Points on a hilly landscape, in no order, each with its height.
From any point a ball rolls to the lowest of the 5 points nearest to it. It stops when none of these is lower. Distance is the straight distance between rows; heights are no part of it.
Z731: [142 118 133 113 128 138 102 90 93 149 153 111 115 163 151 121 186 140 117 91 111 125 120 120 112 106 107]  height 17.1
Z423: [128 136 124 120 126 144 141 153 131 112 125 87 126 123 120 97 91 126 151 147 150 105 140 131 124 143 132]  height 54.7
Z239: [81 131 152 122 125 132 161 130 128 152 147 123 144 124 142 154 153 123 108 129 145 102 115 146 164 112 127]  height 48.8
Z792: [127 124 155 140 123 116 113 146 155 113 131 121 119 132 111 112 140 141 131 147 155 114 129 140 142 149 141]  height 39.3
Z915: [108 125 167 174 110 177 162 156 165 155 111 122 125 80 126 151 153 123 131 127 149 112 98 148 165 149 142]  height 56.9
Z178: [108 132 155 103 130 80 147 104 125 126 136 141 141 122 131 134 173 148 112 126 131 126 131 134 153 99 106]  height 42.4
Z256: [120 130 131 177 133 134 142 143 130 110 132 84 128 143 120 115 100 112 142 152 148 113 159 117 132 145 137]  height 34.2
Z324: [118 139 122 96 123 103 123 98 112 129 114 156 144 159 139 105 136 138 131 121 122 104 133 124 141 83 120]  height 26.2
Z789: [153 141 114 104 129 144 113 152 114 128 118 147 116 108 133 132 96 133 176 105 112 165 122 104 65 92 138]  height 32.5
Z391: [135 115 124 136 126 136 77 103 157 106 126 147 132 142 96 135 144 126 156 100 131 161 129 150 129 156 105]  height 57.0
Z837: [121 117 85 147 113 115 101 117 114 128 139 124 108 161 132 119 156 107 124 136 134 128 129 113 120 128 113]  height 65.6
Z814: [112 136 158 102 141 101 137 131 100 129 153 151 147 138 152 141 137 140 120 142 138 116 119 130 123 113 132]  height 31.6
Z513: [105 146 89 126 101 141 154 160 112 146 144 68 128 147 160 119 98 112 102 134 122 116 163 103 120 111 115]  height 58.4
Z714: [126 118 145 152 100 119 129 133 140 109 133 152 126 109 92 114 154 144 124 121 156 144 116 185 179 147 141]  height 57.1
Z708: [130 110 153 114 116 112 81 145 129 126 132 131 129 134 105 107 126 142 135 122 150 130 115 108 120 138 141]  height 52.0
Z305: [99 122 117 123 130 141 126 135 118 151 131 107 146 172 143 137 130 103 81 115 131 107 128 108 125 115 131]  height 51.7
Z971: [165 132 128 148 146 123 111 130 138 102 117 119 125 160 92 100 112 132 146 131 139 127 123 123 109 161 136]  height 42.0
Z652: [142 103 154 126 121 117 120 125 117 151 158 170 125 120 146 152 161 156 122 94 132 125 99 109 115 129 121]  height 5.3
Z982: [103 129 130 119 129 139 134 130 116 158 123 80 135 134 170 131 132 132 106 138 119 87 137 83 115 132 134]  height 51.1
Z360: [128 138 155 182 132 138 126 132 155 124 112 112 129 122 120 146 136 102 129 110 149 132 119 161 193 173 163]  height 73.3
Z73: [135 139 135 126 129 101 126 111 137 145 145 113 126 154 121 141 169 126 125 143 131 98 148 133 144 92 104]  height 39.4
Z596: [170 161 89 63 145 144 157 103 96 143 136 120 132 85 135 102 85 108 143 116 87 136 120 111 93 93 119]  height 22.6
Z182: [152 120 72 163 123 137 108 164 123 80 109 141 90 137 114 154 86 98 140 140 129 147 160 156 117 108 114]  height 53.2
Z312: [137 137 113 97 140 89 143 116 139 129 139 133 148 120 122 114 133 163 133 143 118 102 143 125 119 98 110]  height 35.3
Z693: [112 132 125 157 140 109 151 120 133 126 143 77 128 133 115 119 124 140 137 141 144 104 162 122 138 128 121]  height 39.7
Z584: [133 112 133 121 122 118 114 123 124 138 127 126 137 141 117 130 151 149 120 158 141 93 139 123 122 128 132]  height 12.2
Z871: [132 131 113 90 145 114 122 150 138 117 109 130 137 123 124 122 104 133 142 143 126 122 158 121 132 113 119]  height 41.9
Z778: [108 123 137 218 111 174 127 141 161 92 131 117 133 131 144 142 124 90 124 108 125 149 128 146 169 152 166]  height 63.7
Z885: [108 88 140 109 119 150 118 129 118 160 146 169 131 143 149 136 150 135 83 102 122 147 97 135 130 117 141]  height 23.2
Z798: [182 158 111 132 134 102 164 131 155 64 121 135 101 139 86 140 108 121 139 151 140 99 135 170 160 131 102]  height 72.1
Z272: [131 138 161 79 158 107 142 102 139 134 118 148 181 140 145 104 129 134 128 139 122 135 131 132 115 111 139]  height 28.2
Z551: [128 136 126 106 144 130 80 140 149 114 108 127 103 132 116 121 108 137 165 100 152 152 154 105 78 148 126]  height 39.9
Z811: [126 128 79 170 108 157 139 131 119 120 155 94 107 151 146 143 116 94 118 132 127 107 147 115 116 128 129]  height 68.1
Z125: [121 143 172 92 137 137 149 162 110 152 148 145 145 172 166 138 121 130 70 109 141 129 125 104 138 112 153]  height 39.6
Z944: [116 131 140 111 146 92 124 93 105 157 98 137 139 127 133 112 144 168 154 156 107 135 96 122 137 111 142]  height 26.7
Z999: [138 120 99 191 98 140 137 138 141 106 100 121 123 142 100 153 130 117 127 113 130 115 146 148 151 152 129]  height 59.4
Z560: [119 137 138 115 123 116 119 126 152 99 102 155 118 127 101 129 143 142 132 129 155 144 131 165 158 147 128]  height 44.6
Z245: [138 142 112 74 149 108 122 129 114 159 122 126 136 129 148 96 109 101 129 115 102 143 122 79 93 129 124]  height 20.2
Z850: [175 136 125 75 154 101 140 98 99 148 129 125 149 147 152 116 110 93 104 103 85 143 126 95 101 106 132]  height 17.8
Z620: [87 90 133 148 124 135 109 135 133 104 153 127 125 117 130 129 128 137 127 114 120 135 148 128 111 157 140]  height 67.2
Z797: [117 130 184 116 111 120 99 103 151 133 127 158 166 97 127 134 170 154 162 164 132 167 122 175 150 119 115]  height 29.6
Z283: [115 125 97 199 130 140 143 133 151 116 114 109 126 154 114 155 120 96 129 144 123 107 122 149 167 143 146]  height 46.1
Z970: [135 134 157 95 163 133 103 96 97 150 132 128 117 131 131 97 147 141 139 111 129 137 100 97 101 123 134]  height 21.8
Z766: [87 154 155 128 116 148 137 155 143 106 114 134 128 139 102 107 108 147 123 126 168 147 161 135 123 185 144]  height 59.8
Z348: [125 120 159 99 135 119 116 115 146 121 106 136 141 117 114 113 152 154 118 150 154 149 144 130 134 126 139]  height 29.9
Z517: [83 110 163 147 102 113 143 148 152 139 129 130 134 132 113 138 157 134 106 150 132 133 122 164 191 133 139]  height 60.5
Z994: [119 145 160 89 156 131 162 122 80 144 166 153 154 167 155 150 139 146 89 150 144 119 119 118 133 94 137]  height 40.0
Z866: [96 152 185 145 125 141 181 149 134 167 126 152 119 70 144 169 165 128 111 132 141 98 97 144 148 144 145]  height 68.0
Z22: [94 136 144 157 133 154 142 146 139 137 146 92 112 132 145 130 102 123 125 144 146 112 148 107 126 168 146]  height 53.0
Z567: [92 125 158 119 131 111 141 137 105 133 150 118 130 128 122 126 151 143 110 150 140 108 137 121 137 100 128]  height 30.1
Z393: [110 118 130 174 111 166 101 164 150 101 141 147 108 127 118 131 134 112 102 110 129 161 134 168 161 175 162]  height 54.2
Z846: [117 89 88 136 114 124 90 129 115 96 141 145 133 128 133 109 132 136 152 114 124 135 143 133 129 150 118]  height 59.9
Z133: [115 106 119 178 122 143 142 128 135 120 145 84 110 140 104 132 131 115 109 137 153 119 91 132 164 153 143]  height 52.6
Z715: [192 143 121 121 118 106 153 129 142 91 112 118 104 117 108 139 83 110 164 150 149 127 139 139 115 97 133]  height 60.4
Z740: [130 128 93 102 131 131 121 138 135 143 118 127 122 124 128 128 112 117 141 103 111 134 134 100 123 132 108]  height 34.9
Z231: [158 119 109 160 133 98 152 116 146 117 150 127 141 133 109 149 172 119 127 175 121 111 116 157 194 131 127]  height 83.8
Z709: [135 151 132 109 161 119 123 93 129 126 98 113 144 119 122 101 95 150 141 149 104 136 123 112 124 98 116]  height 22.7
Z523: [145 170 116 97 136 86 121 98 125 112 104 147 135 124 131 128 124 139 132 129 104 132 129 120 141 87 90]  height 7.8
Z280: [109 99 155 83 156 150 150 145 115 126 125 97 145 110 147 114 107 125 131 140 151 143 137 118 106 163 137]  height 40.6
Z62: [133 117 65 160 117 125 135 133 107 102 140 90 108 156 118 130 127 102 150 133 128 127 133 106 77 110 117]  height 61.9
Z59: [137 130 123 81 120 111 129 96 112 141 130 129 152 152 147 119 156 125 92 112 99 106 123 108 152 91 108]  height 16.5
Z434: [147 145 97 117 145 95 128 94 106 149 94 119 102 113 142 123 113 125 126 132 65 139 119 74 90 106 161]  height 14.0
Z995: [160 142 91 127 150 151 139 124 92 192 122 119 80 94 105 128 77 134 163 156 109 174 71 80 81 96 127]  height 28.1
Z599: [115 104 114 116 108 122 105 118 109 138 149 135 133 150 158 138 155 134 95 93 107 140 146 100 120 113 124]  height 32.8
Z864: [128 109 66 169 111 136 147 125 115 112 115 107 135 152 99 127 130 109 123 151 112 98 116 125 131 106 108]  height 55.9
Z770: [117 127 149 166 114 140 152 155 129 181 143 147 114 98 140 182 172 149 103 151 140 119 97 157 161 138 113]  height 60.7
Z943: [133 144 114 153 117 95 156 119 132 132 122 93 140 133 138 125 121 101 131 162 124 93 145 129 147 123 121]  height 9.6
Z595: [169 107 134 70 139 155 130 113 112 136 130 116 161 167 160 125 106 114 64 101 131 146 141 85 117 100 123]  height 36.6
Z20: [113 134 157 99 143 124 117 105 151 139 135 155 145 127 134 119 162 176 162 137 147 155 130 137 120 120 116]  height 24.4
Z785: [118 110 110 136 117 148 95 152 140 100 125 135 102 131 127 140 116 114 161 101 134 147 170 142 123 148 110]  height 46.7
Z416: [124 122 142 162 132 120 132 136 138 136 154 108 109 129 114 157 150 131 114 162 152 83 140 136 162 129 108]  height 67.3
Z794: [142 142 102 98 141 115 91 115 109 129 121 98 128 136 123 105 112 104 154 119 118 131 132 96 68 124 123]  height 24.5
Z645: [122 155 108 144 121 137 175 153 155 116 128 84 136 135 121 131 88 106 156 165 132 92 159 147 150 139 125]  height 65.5
Z204: [140 139 139 78 159 92 143 98 115 154 140 129 154 116 134 106 117 140 132 136 138 128 115 97 97 115 133]  height 24.6
Z917: [167 148 102 80 175 121 139 98 109 176 123 125 129 121 133 119 87 97 148 89 81 176 125 83 89 124 135]  height 19.8
Z188: [175 172 129 103 153 104 132 95 106 164 123 122 136 93 172 96 79 122 128 175 76 167 127 98 114 116 144]  height 22.5
Z537: [123 134 173 205 129 162 128 156 145 105 153 124 126 96 145 150 150 83 112 118 123 144 109 156 147 166 129]  height 72.7
Z881: [128 130 119 147 148 119 145 116 133 113 123 107 123 129 113 122 111 135 140 140 127 112 136 144 115 124 129]  height 57.9
Z482: [103 111 142 85 133 110 135 121 138 110 121 155 159 120 123 115 148 138 132 100 112 133 120 144 131 106 129]  height 32.9
Z844: [168 183 118 106 142 102 121 78 107 164 130 122 111 106 165 91 116 114 128 139 73 137 110 93 102 90 126]  height 20.0
Z899: [129 126 95 139 119 124 142 128 117 152 133 92 125 149 111 121 118 136 114 144 116 103 136 112 149 122 128]  height 41.0
Z676: [160 156 105 80 152 104 165 98 130 117 114 153 139 108 137 104 85 124 134 148 82 130 121 117 113 89 129]  height 26.4
Z733: [182 161 135 71 148 101 122 93 109 141 133 136 140 146 173 109 127 116 122 142 125 120 116 109 118 85 102]  height 14.6
Z318: [110 104 163 147 123 154 140 154 147 132 125 154 121 120 116 155 138 138 113 122 164 126 102 176 167 165 143]  height 39.1
Z106: [137 133 88 128 121 162 143 157 111 96 134 125 101 100 116 140 77 97 171 118 152 164 140 134 74 89 120]  height 50.1
Z385: [103 133 121 178 79 147 111 150 133 136 127 122 121 127 136 144 138 101 118 110 98 114 120 130 160 135 130]  height 37.0
Z116: [160 112 117 119 135 104 140 104 122 122 148 99 123 128 107 111 118 120 154 166 127 84 134 127 105 125 91]  height 43.5
Z502: [117 117 170 123 127 122 106 97 138 143 121 158 129 121 128 111 162 189 144 107 127 151 89 142 149 129 123]  height 27.8
Z447: [128 126 79 101 117 121 146 139 106 126 131 100 135 124 135 104 106 109 129 134 104 109 152 127 126 128 122]  height 44.0
Z235: [92 108 154 170 95 171 115 144 137 121 178 113 105 99 169 146 154 130 129 123 120 113 133 108 111 168 130]  height 59.7
Z958: [115 126 112 143 124 117 147 145 145 135 120 124 143 131 125 128 122 138 119 120 124 91 135 137 155 137 120]  height 43.6
Z536: [149 144 94 129 111 116 130 111 128 108 87 136 122 125 94 118 98 132 157 145 138 131 123 130 105 110 121]  height 49.0
Z158: [113 120 148 102 136 127 185 119 112 166 132 177 150 113 161 168 145 165 75 132 133 125 84 159 141 126 126]  height 44.8
Z591: [144 150 130 100 126 115 110 97 119 143 131 135 148 146 140 115 167 129 100 111 122 126 105 93 126 81 114]  height 7.3
Z891: [148 126 128 136 141 115 105 125 143 98 105 140 110 145 91 108 124 129 127 116 164 124 160 147 139 152 135]  height 52.9
Z400: [72 121 147 130 122 156 135 148 115 134 138 103 134 133 162 145 131 113 107 123 128 128 134 102 114 153 141]  height 40.5
Z520: [135 132 93 87 132 126 134 112 147 133 92 149 144 136 134 127 120 122 139 104 81 149 123 120 109 109 132]  height 33.4
Z607: [100 117 153 80 118 103 112 134 118 139 126 157 152 123 129 131 139 142 131 94 116 143 83 147 125 139 129]  height 31.7
Z81: [135 142 155 94 176 104 124 108 126 164 122 120 144 118 125 111 140 168 146 133 148 166 109 120 106 127 149]  height 22.8
Z129: [167 130 108 141 140 112 101 111 131 130 121 102 136 122 101 106 98 124 160 128 155 120 138 108 84 138 118]  height 31.2
Z658: [124 124 125 176 130 157 116 149 147 99 127 147 108 141 110 122 130 122 102 111 156 136 130 134 160 186 145]  height 65.0
Z948: [121 114 161 196 125 165 131 169 134 148 142 117 132 103 143 141 169 94 122 137 150 140 102 142 163 153 144]  height 72.8
Z900: [74 114 183 131 129 134 147 164 158 133 103 131 136 116 111 143 148 160 100 127 157 112 103 185 173 141 150]  height 51.8
Z666: [79 103 152 129 115 127 125 145 139 149 128 140 132 127 139 131 132 140 112 118 148 141 126 146 138 189 134]  height 9.0
Z261: [83 108 136 124 126 153 148 149 113 153 145 139 122 137 144 152 140 139 102 114 142 142 109 115 126 149 126]  height 30.0
Z376: [164 159 119 94 134 127 133 138 126 137 109 125 121 94 112 110 96 137 176 124 111 140 149 114 88 138 134]  height 32.6
Z224: [145 129 100 159 134 138 117 117 148 107 114 130 122 155 92 127 145 107 114 119 116 126 100 154 175 141 131]  height 50.4
Z593: [147 143 113 88 123 114 140 134 99 132 128 130 144 160 124 106 129 103 114 115 99 99 141 95 104 94 117]  height 26.5
Z43: [159 147 128 128 126 107 94 93 155 116 81 149 104 108 110 134 97 143 171 171 82 161 106 147 137 88 136]  height 44.2
Z554: [76 105 168 106 124 150 144 150 139 147 122 129 136 106 123 116 161 145 125 131 151 136 106 140 114 141 142]  height 29.0
Z68: [161 147 131 103 133 95 112 106 114 125 126 87 137 101 115 96 108 138 143 171 132 107 151 130 104 110 113]  height 38.3
Z89: [126 132 159 113 116 124 159 119 130 158 156 164 129 101 131 183 182 166 105 160 151 115 106 164 160 125 107]  height 48.9
Z547: [159 169 118 75 129 106 143 109 145 117 96 138 132 110 102 110 123 143 157 158 102 119 144 129 132 105 107]  height 25.7
Z467: [105 145 160 127 117 147 176 151 117 173 131 154 143 96 162 177 166 160 89 122 129 121 113 134 131 146 133]  height 54.8
Z716: [109 115 73 122 114 160 132 158 115 118 142 100 125 121 155 128 89 101 148 140 148 121 149 104 91 124 100]  height 68.3
Z212: [149 152 114 137 128 139 130 131 129 158 96 144 83 105 101 130 94 121 144 140 113 173 117 99 92 99 144]  height 23.7
Z914: [137 117 81 123 112 130 124 135 125 104 103 123 128 144 106 128 107 109 135 115 107 116 150 135 103 105 111]  height 50.0
Z373: [163 140 103 121 110 109 143 156 143 95 109 140 115 108 97 134 99 122 174 129 120 101 159 149 144 124 124]  height 68.8
Z723: [82 144 145 104 117 129 162 145 112 146 132 157 151 129 142 148 151 141 96 124 130 137 91 122 143 114 139]  height 45.2
Z27: [96 124 138 147 104 138 124 127 100 142 156 129 112 151 142 125 174 136 106 129 125 113 115 151 169 124 135]  height 64.7
Z91: [87 111 145 157 118 161 97 157 138 122 134 115 109 104 160 153 124 125 120 106 110 136 142 135 122 147 148]  height 58.1
Z473: [123 103 86 160 135 149 120 135 122 121 150 97 117 135 144 139 114 122 122 133 124 115 159 97 98 131 122]  height 67.1
Z366: [128 116 84 151 114 146 119 153 136 97 105 115 115 138 115 127 83 103 146 120 130 129 176 127 104 128 119]  height 31.8
Z668: [90 128 166 145 126 164 154 157 148 132 111 111 128 123 139 134 132 132 124 134 168 130 140 133 120 158 155]  height 47.6
Z839: [140 128 96 107 147 158 113 142 136 105 113 120 99 98 125 150 80 115 166 114 146 149 169 128 88 135 117]  height 47.2
Z703: [142 137 83 119 112 129 118 112 134 128 111 117 128 125 98 125 119 113 161 136 111 138 124 108 82 90 113]  height 35.0
Z479: [129 133 117 168 130 134 143 146 163 115 141 106 141 150 104 136 121 113 131 139 122 106 146 162 188 133 144]  height 56.2
Z23: [160 128 88 145 122 134 117 115 132 96 114 140 108 134 93 125 94 117 159 123 144 132 74 111 81 109 119]  height 45.3
Z488: [130 113 90 92 143 127 101 114 100 127 136 105 141 134 159 134 121 107 134 92 126 144 144 100 92 129 121]  height 25.0
Z33: [109 98 81 154 134 171 96 137 143 72 128 143 121 154 114 130 112 112 132 97 134 123 138 130 123 156 130]  height 60.0
Z729: [98 100 156 105 141 117 106 120 128 138 143 149 151 119 142 128 149 151 136 103 101 157 111 117 116 143 133]  height 29.1
Z882: [115 102 141 168 127 121 148 126 145 135 146 124 145 105 112 160 153 145 135 150 125 121 126 165 167 136 124]  height 73.8
Z558: [146 129 132 142 144 119 100 135 142 93 133 140 119 137 95 105 139 139 134 122 169 133 136 145 132 151 145]  height 49.3
Z489: [138 126 116 157 121 122 125 130 140 82 121 98 111 144 96 134 133 117 140 138 139 112 132 136 137 143 145]  height 61.4
Z194: [146 153 111 84 130 118 154 143 120 132 131 116 150 103 126 91 89 133 134 140 132 100 151 121 103 117 110]  height 26.8
Z601: [104 122 150 170 123 154 161 180 125 166 148 113 116 120 116 155 153 135 127 130 139 116 121 126 156 141 145]  height 76.1
Z413: [139 139 162 95 148 107 131 112 108 139 148 117 141 134 157 104 132 155 125 158 142 114 137 111 122 92 123]  height 20.8
Z566: [132 115 150 194 125 134 162 156 154 156 148 103 126 109 114 165 147 93 119 152 138 115 106 152 188 148 145]  height 73.6
Z13: [97 117 154 170 118 149 120 148 155 101 127 130 117 143 111 122 131 134 118 120 181 126 156 135 134 191 136]  height 66.4
Z53: [117 119 131 122 133 112 98 96 110 163 125 130 133 153 133 106 169 135 144 97 95 135 115 118 127 114 133]  height 24.9
Z255: [144 115 153 79 141 149 144 131 114 130 144 144 134 164 161 147 130 157 89 112 154 125 114 81 104 127 134]  height 34.8
Z889: [146 148 120 127 113 121 117 136 135 84 110 137 130 156 102 119 91 125 144 103 165 123 152 165 119 135 113]  height 62.3
Z535: [102 111 119 186 117 135 121 132 136 123 146 131 118 137 123 127 131 102 119 120 109 128 115 134 160 151 122]  height 8.0
Z812: [98 131 159 132 138 158 171 138 100 157 128 128 144 128 153 146 137 162 75 128 143 104 122 133 131 132 152]  height 56.1
Z699: [131 114 116 159 113 115 139 138 120 128 139 62 126 145 123 120 140 98 138 147 141 92 140 132 134 139 124]  height 36.5
Z648: [125 115 105 109 118 121 112 139 141 114 103 149 142 132 103 111 117 123 138 91 109 126 129 138 117 118 118]  height 40.1
Z557: [154 132 100 147 113 136 138 100 116 91 91 119 108 120 85 120 116 127 153 143 104 135 105 143 104 89 124]  height 53.6
Z448: [181 145 171 95 161 122 169 100 125 128 154 153 175 141 182 111 102 118 76 136 172 115 128 123 110 96 139]  height 29.5
Z329: [157 169 121 98 135 91 129 99 133 129 102 150 152 91 132 117 115 126 128 130 63 131 108 124 149 94 135]  height 21.4
Z561: [157 115 124 166 138 166 103 128 131 68 126 143 98 156 126 127 121 123 120 109 146 154 148 132 124 195 143]  height 69.8
Z109: [95 102 125 150 93 163 96 157 152 127 123 148 122 111 134 142 137 116 114 95 100 138 126 156 143 162 119]  height 46.4
Z477: [117 145 106 133 145 120 114 102 121 169 94 116 112 131 149 120 131 141 141 136 106 148 117 98 82 101 148]  height 18.4
Z190: [134 149 121 85 155 104 117 116 131 146 93 154 123 120 123 106 99 126 160 138 82 142 128 119 98 116 130]  height 27.9
Z407: [113 127 166 114 135 166 179 135 103 165 134 170 129 121 156 176 130 142 62 111 144 120 107 136 125 142 140]  height 48.7
Z450: [117 102 148 171 81 119 138 163 116 160 164 143 113 114 136 133 150 153 103 115 134 121 100 156 124 156 119]  height 67.4
Z586: [140 163 110 99 122 108 132 118 90 142 131 110 151 129 130 99 130 107 136 133 136 105 139 105 113 98 114]  height 36.4
Z236: [140 163 128 82 145 118 150 125 114 143 152 116 147 145 163 114 104 128 93 142 139 103 146 118 150 90 104]  height 22.2
Z525: [169 145 91 113 137 126 149 131 117 152 108 134 109 103 121 118 98 100 160 98 84 158 122 113 81 99 120]  height 25.3
Z470: [190 117 91 134 129 112 143 133 121 111 145 96 123 115 109 123 83 118 143 153 142 100 137 132 109 112 120]  height 46.3
Z326: [84 115 150 199 90 170 129 156 125 142 156 114 105 105 165 155 158 119 109 119 107 144 126 126 140 147 145]  height 49.9
Z495: [91 116 141 149 98 159 131 161 120 138 140 140 132 119 160 151 145 130 93 80 115 142 110 137 120 144 140]  height 43.8
Z642: [111 101 144 100 135 111 123 115 122 138 123 146 151 121 132 116 150 131 148 94 134 150 114 109 119 149 148]  height 29.2
Z475: [164 165 137 127 148 107 125 102 125 143 107 125 109 103 143 107 80 142 159 178 78 145 132 139 130 92 122]  height 27.4
Z137: [126 113 171 162 125 134 129 146 138 130 144 108 111 147 123 121 133 121 122 149 159 128 149 126 145 170 140]  height 55.8
Z365: [127 125 137 125 112 130 90 104 143 140 101 154 133 109 94 117 149 147 152 92 108 151 107 165 151 135 124]  height 43.0
Z462: [142 127 118 151 97 126 124 148 149 80 119 128 113 154 112 125 104 126 113 101 143 132 158 151 136 152 147]  height 60.6
Z887: [139 117 141 92 176 111 104 113 77 159 127 130 149 136 150 122 126 114 131 95 101 157 122 88 84 137 121]  height 20.3
Z99: [127 124 141 99 143 100 104 96 141 120 101 153 161 123 140 120 125 166 150 139 110 149 131 146 154 115 104]  height 28.3
Z659: [138 122 174 190 136 154 127 143 150 118 139 143 104 123 135 142 132 122 133 119 156 134 110 123 160 196 139]  height 78.0
Z526: [146 143 104 99 114 111 125 91 111 140 138 124 132 155 134 124 132 124 95 127 111 95 142 111 149 87 111]  height 22.9
Z165: [91 118 124 184 122 173 91 141 139 105 148 105 130 102 156 146 135 130 119 126 109 131 163 126 132 149 131]  height 64.1
Z617: [127 142 183 181 144 152 140 150 147 111 115 127 113 133 115 129 149 104 83 128 173 132 113 149 190 178 176]  height 80.3
Z549: [161 139 74 118 109 141 114 152 131 94 109 151 112 111 101 146 83 88 169 119 123 168 138 135 106 101 117]  height 58.8
Z776: [108 110 119 115 145 128 71 140 138 117 121 146 127 122 142 132 113 136 126 94 141 168 162 114 114 159 129]  height 35.5
Z146: [120 127 155 129 119 131 117 102 114 148 160 147 134 116 135 134 179 152 115 126 118 144 114 150 149 99 122]  height 38.6
Z191: [109 124 167 89 146 119 154 111 115 148 135 185 135 101 134 158 183 172 119 155 135 113 115 142 129 126 113]  height 41.8
Z273: [120 102 153 172 122 118 121 147 140 112 139 122 115 130 107 130 127 114 123 123 146 122 127 136 134 162 134]  height 51.0
Z232: [119 99 107 143 111 142 109 121 129 116 122 133 120 134 86 131 122 130 143 124 113 136 140 115 130 132 140]  height 56.5
Z742: [109 128 120 81 123 104 138 114 135 137 129 137 166 120 107 126 131 131 126 120 103 122 121 138 139 116 119]  height 36.7
Z862: [126 97 150 111 104 149 137 139 97 132 157 158 119 139 160 155 143 158 77 115 124 126 99 102 126 117 110]  height 22.1
Z412: [110 106 113 102 144 135 116 130 116 129 142 116 155 123 138 94 124 129 118 116 131 122 154 109 116 144 113]  height 33.2
Z77: [96 92 136 90 145 124 104 124 135 125 134 146 128 133 136 115 134 140 130 104 126 158 127 111 118 167 138]  height 31.1
Z582: [117 122 144 120 134 90 136 121 135 163 140 145 124 126 155 156 157 117 107 145 134 103 136 137 171 97 94]  height 55.6
Z507: [148 164 129 130 134 92 129 101 127 118 131 125 141 113 135 111 124 119 141 173 102 109 140 122 103 98 99]  height 32.7
Z720: [136 114 173 83 143 135 160 107 113 152 160 157 131 122 152 130 145 153 113 155 147 130 96 142 86 125 123]  height 39.2
Z633: [167 145 126 128 147 109 129 128 123 74 125 118 127 142 97 111 103 141 152 119 189 119 157 158 111 176 140]  height 69.2
Z892: [171 139 97 156 123 124 122 119 131 80 117 148 114 149 103 133 121 107 135 102 155 150 118 153 125 104 132]  height 58.7
Z675: [151 136 113 124 108 106 100 86 114 148 108 122 139 123 123 110 140 123 144 147 87 134 113 120 140 72 125]  height 37.9
Z486: [113 110 116 150 150 174 82 153 151 98 128 107 106 140 158 152 112 139 135 131 135 134 162 143 121 186 155]  height 69.0
Z347: [147 141 125 120 96 114 95 119 158 115 108 142 106 132 95 96 154 131 147 121 128 138 130 149 129 109 119]  height 60.9
Z387: [93 101 139 140 113 112 125 122 132 144 140 137 130 140 130 143 150 135 115 139 137 109 109 125 161 129 137]  height 43.3
Z781: [122 94 132 118 123 117 93 101 100 145 151 126 109 128 139 121 160 140 147 111 119 143 110 96 96 126 124]  height 24.1
Z667: [109 131 136 164 114 128 140 147 146 145 132 120 127 141 137 138 151 120 120 159 123 94 127 148 182 112 119]  height 56.8
Z35: [128 120 92 138 120 157 87 149 145 77 111 116 110 139 119 118 100 131 139 123 137 132 149 128 109 159 114]  height 53.5
Z820: [175 138 99 161 135 150 112 132 116 70 121 134 105 138 108 135 103 91 160 114 164 133 122 120 118 116 130]  height 56.6
Z276: [143 132 136 149 105 100 118 102 159 100 101 141 131 126 94 141 130 141 149 144 121 120 135 141 158 107 111]  height 74.4

Where does a ball stop that starts at each point below?
Z488 -> Z591
Z970 -> Z591
Z391 -> Z591
Z536 -> Z591

Call two points neighbours if one is among the 5 nearest of the other. Go from one point of each pair to the other, from neighbour to neighbour, staying as low as possible. Name the highest point that can't be avoided.
Z584 and Z366 -> Z785
Z943 and Z256 -> Z699
Z434 and Z591 -> Z844
Z652 and Z584 -> Z348
Z591 and Z652 -> Z781
